The views of a scene show one set of named points, each view turned or mirrored, and shifted as a whole, with a little noise and some points left out.
In the rows, 128 means zero.

Scene 1
View 1
Gep: [131, 143, 109, 144, 112,  97, 148, 143,  95, 157, 156, 150, 154, 137, 141,
 166, 105, 121, 119, 176]
Gup: [115, 148,  97, 116, 106, 119, 161, 122,  85, 184, 150, 130, 160, 157, 157,
 212,  96, 107,  94, 192]
kuzov: [136, 155, 119, 125, 122, 119, 154, 115, 105, 169, 160, 126, 164, 152, 132,
 163,  99, 120, 127, 179]
sopi: [144, 172, 133, 136, 133, 120, 153, 113, 110, 170, 166, 116, 166, 146, 112,
 145,  95, 130, 144, 182]
Zonef: [149, 196, 143, 163, 138, 108, 154, 129,  98, 178, 170, 110, 161, 130,  93,
 148,  88, 145, 149, 190]
Vitev: [126, 115,  93, 139, 100,  85, 143, 157,  97, 142, 151, 174, 150, 137, 163,
 168, 115, 113, 109, 167]
Pover: [155, 173, 144, 126, 143, 131, 152,  96, 125, 164, 171, 108, 171, 152, 102,
 121,  95, 133, 161, 173]
Dit: [152, 156, 134, 143, 132, 107, 144, 125, 119, 148, 168, 136, 162, 139, 113,
 119, 104, 133, 155, 166]
bibav: [125, 173, 116, 119, 121, 130, 164, 106,  90, 195, 156, 107, 166, 157, 133,
 198,  88, 116, 111, 196]
kogi: [125, 150, 103, 165, 106,  78, 148, 170,  77, 162, 154, 159, 146, 123, 142,
 185, 104, 127, 109, 184]
nileb: [136, 164, 120, 149, 121, 103, 152, 137,  94, 168, 160, 134, 156, 136, 125,
 165,  98, 129, 127, 183]
Razat: [135, 118, 101, 137, 108,  91, 140, 147, 106, 138, 154, 168, 153, 140, 153,
 148, 115, 116, 123, 161]
Zev: [151, 131, 124, 131, 126, 105, 140, 125, 128, 133, 165, 151, 162, 146, 128,
 111, 113, 125, 153, 154]
pup: [143, 146, 123, 113, 128, 127, 151, 102, 120, 159, 162, 126, 168, 159, 129,
 140, 103, 118, 139, 170]
tif: [114, 167, 104, 110, 114, 134, 168, 105,  82, 201, 152, 107, 165, 163, 147,
 222,  88, 108,  93, 201]
Rin: [130, 157, 111, 161, 112,  88, 149, 157,  85, 165, 157, 148, 150, 128, 133,
 176, 101, 129, 118, 185]
nov: [149, 154, 128, 147, 128, 100, 144, 133, 114, 147, 166, 142, 159, 136, 117,
 126, 104, 133, 149, 167]
Nabo: [127, 151, 108, 135, 113, 106, 154, 133,  92, 169, 156, 138, 157, 145, 141,
 179, 100, 118, 114, 182]
vun: [132, 173, 117, 172, 115,  85, 152, 162,  78, 172, 158, 141, 149, 121, 124,
 179,  96, 135, 119, 191]
View 2
vun: [ 75, 159, 145, 117, 137, 131, 105, 133, 127, 143, 127, 128, 119, 140, 137,
 158, 141, 144, 120,  99]
bibav: [110, 120, 147, 121, 141, 131, 105, 137, 145, 122,  94, 111,  99, 122, 185,
 119, 113, 166, 129, 138]
sopi: [115, 132, 146,  92, 137, 138,  80, 138, 159, 109, 108, 133, 117, 139, 158,
 127, 171, 167, 122, 132]
Zonef: [ 85, 137, 149,  78, 130, 139,  85, 141, 149, 119, 115, 145, 103, 146, 163,
 152, 188, 162, 133, 120]
Dit: [124, 148, 143,  92, 138, 142,  68, 134, 164, 104, 121, 138, 140, 147, 126,
 128, 190, 163, 107, 124]
Nabo: [109, 149, 142, 127, 142, 133,  98, 131, 141, 129, 116, 116, 129, 132, 139,
 130, 127, 153, 111, 118]
Razat: [131, 167, 137, 137, 147, 135,  84, 126, 149, 124, 130, 114, 164, 139,  98,
 123, 135, 148,  87, 111]
pup: [143, 133, 142, 107, 142, 139,  75, 135, 169, 100, 106, 121, 134, 135, 147,
 106, 158, 170, 107, 140]
kuzov: [122, 137, 143, 117, 141, 135,  91, 134, 152, 117, 108, 117, 124, 131, 152,
 120, 136, 162, 113, 130]
nov: [119, 152, 142,  97, 138, 140,  73, 134, 158, 111, 125, 136, 142, 147, 122,
 133, 182, 159, 105, 118]
Pover: [131, 123, 147,  76, 135, 144,  64, 141, 174,  91, 104, 139, 120, 142, 160,
 117, 196, 176, 121, 142]
tif: [112, 118, 145, 136, 144, 128, 117, 135, 138, 129,  89,  98,  97, 115, 192,
 113,  84, 164, 129, 139]
Rin: [ 90, 160, 143, 125, 139, 132, 101, 130, 132, 139, 125, 121, 129, 138, 129,
 147, 134, 146, 113, 103]
Zev: [143, 155, 140, 105, 142, 143,  62, 131, 169,  99, 126, 130, 160, 148, 107,
 116, 182, 161,  91, 125]
View 3
kuzov: [107, 109, 152, 144, 108, 110,  91, 113, 126, 117, 151, 140, 155, 120, 118,
 120, 131, 140, 152, 118]
Gup: [ 97,  96, 143, 169, 111, 108, 138, 122, 132,  87, 159, 159, 156, 121, 121,
 141, 119, 154, 154, 133]
Pover: [105, 122, 159, 128, 109,  99,  35,  96, 124, 155, 136, 128, 158, 117,  98,
 104, 144, 115, 149, 107]
nov: [131, 124, 170, 125,  96, 124,  60, 130, 116, 130, 151, 122, 139, 115, 133,
  97, 133, 132, 153, 101]
bibav: [ 86,  97, 145, 175, 114,  96, 108, 108, 137, 106, 149, 163, 162, 116,  98,
 140, 124, 130, 155, 132]
Rin: [128, 112, 170, 161,  92, 132, 103, 155, 126,  93, 161, 147, 133, 108, 139,
 117, 113, 134, 159, 115]
Razat: [139, 118, 161, 117,  97, 137, 115, 143, 110,  97, 166, 121, 137, 127, 165,
 103, 128, 173, 148, 104]
Zev: [133, 127, 162,  99, 101, 124,  65, 118, 109, 136, 152, 109, 144, 126, 143,
  91, 144, 153, 145,  96]
sopi: [108, 115, 161, 145, 105, 107,  61, 113, 126, 133, 144, 139, 152, 114, 107,
 113, 133, 119, 154, 113]
pup: [107, 115, 148, 123, 113, 105,  78, 100, 121, 133, 146, 128, 159, 127, 117,
 111, 141, 146, 146, 112]
Vitev: [137, 113, 158, 129,  97, 139, 133, 149, 114,  85, 171, 129, 137, 126, 167,
 111, 122, 178, 150, 110]
Gep: [125, 112, 161, 144,  99, 127, 107, 141, 120, 100, 160, 137, 140, 118, 142,
 115, 123, 149, 154, 113]
kogi: [134, 108, 173, 166,  89, 141, 124, 168, 124,  77, 168, 150, 129, 107, 153,
 120, 108, 144, 161, 116]
vun: [128, 112, 177, 174,  87, 133,  94, 163, 129,  93, 159, 153, 129,  99, 133,
 118, 108, 119, 164, 116]
nileb: [119, 112, 167, 156,  98, 121,  87, 136, 127, 110, 154, 144, 142, 110, 125,
 117, 122, 129, 156, 116]
Nabo: [113, 106, 156, 154, 103, 120, 112, 132, 127,  98, 158, 147, 147, 117, 130,
 123, 122, 146, 154, 120]
tif: [ 78,  89, 136, 183, 119,  94, 136, 107, 141,  92, 153, 171, 167, 119, 100,
 152, 120, 142, 155, 141]
Zonef: [116, 117, 177, 166,  95, 114,  42, 133, 132, 133, 142, 147, 140,  97, 100,
 111, 124,  91, 162, 111]
View 4
Pover: [ 95, 149, 125, 133, 152, 127, 148, 133, 145, 162, 100, 122, 151,  95, 117,
 133,  94, 154, 152, 149]
Zev: [115, 164,  96, 169, 138, 106, 167, 152, 133, 153, 134, 155, 158,  88, 102,
 151, 128, 140, 161, 139]
Zonef: [112, 116, 139, 156, 142, 135, 118,  97, 151, 146, 107, 136, 151,  78, 133,
 113, 100, 156, 169, 133]
nileb: [137, 127, 124, 167, 149, 118, 122, 105, 146, 124, 126, 154, 138,  97, 115,
 127, 128, 129, 172, 139]
kogi: [164, 116, 116, 196, 141, 109, 113,  95, 142, 104, 148, 181, 135,  92, 112,
 127, 155, 112, 187, 129]
tif: [157, 125, 142, 129, 188, 119, 101,  92, 157,  93, 110, 138,  97, 151, 106,
 124, 128,  97, 162, 167]
Nabo: [149, 133, 121, 163, 158, 112, 122, 109, 145, 110, 131, 160, 125, 114, 107,
 132, 138, 112, 170, 147]
Gup: [162, 129, 130, 150, 176, 112, 110, 101, 150,  93, 126, 155, 107, 139, 102,
 131, 141,  95, 168, 158]
Vitev: [164, 146,  95, 192, 146,  95, 140, 127, 134, 106, 158, 186, 134, 107,  95,
 148, 165, 101, 178, 139]
Rin: [152, 120, 120, 183, 143, 114, 116,  97, 143, 112, 138, 170, 137,  93, 115,
 126, 141, 120, 180, 133]
bibav: [142, 123, 144, 131, 180, 125, 105,  94, 157, 106, 106, 134, 110, 134, 113,
 121, 118, 112, 161, 160]
vun: [150, 108, 129, 185, 139, 121, 107,  85, 147, 114, 135, 168, 140,  85, 124,
 118, 137, 128, 185, 129]
sopi: [116, 137, 128, 146, 153, 124, 134, 118, 147, 141, 110, 135, 142,  98, 118,
 129, 108, 142, 160, 145]
Dit: [110, 147, 112, 163, 138, 118, 152, 133, 139, 155, 122, 148, 157,  82, 113,
 138, 116, 148, 163, 137]
Gep: [148, 136, 113, 176, 148, 108, 130, 115, 141, 117, 139, 167, 135, 103, 105,
 136, 143, 117, 174, 140]

Which points are out of place in each view (at most two, in the order of its rows)? Write - if all are in place.
view 1: Gup
view 2: Nabo, kuzov
view 3: Razat, kogi
view 4: bibav
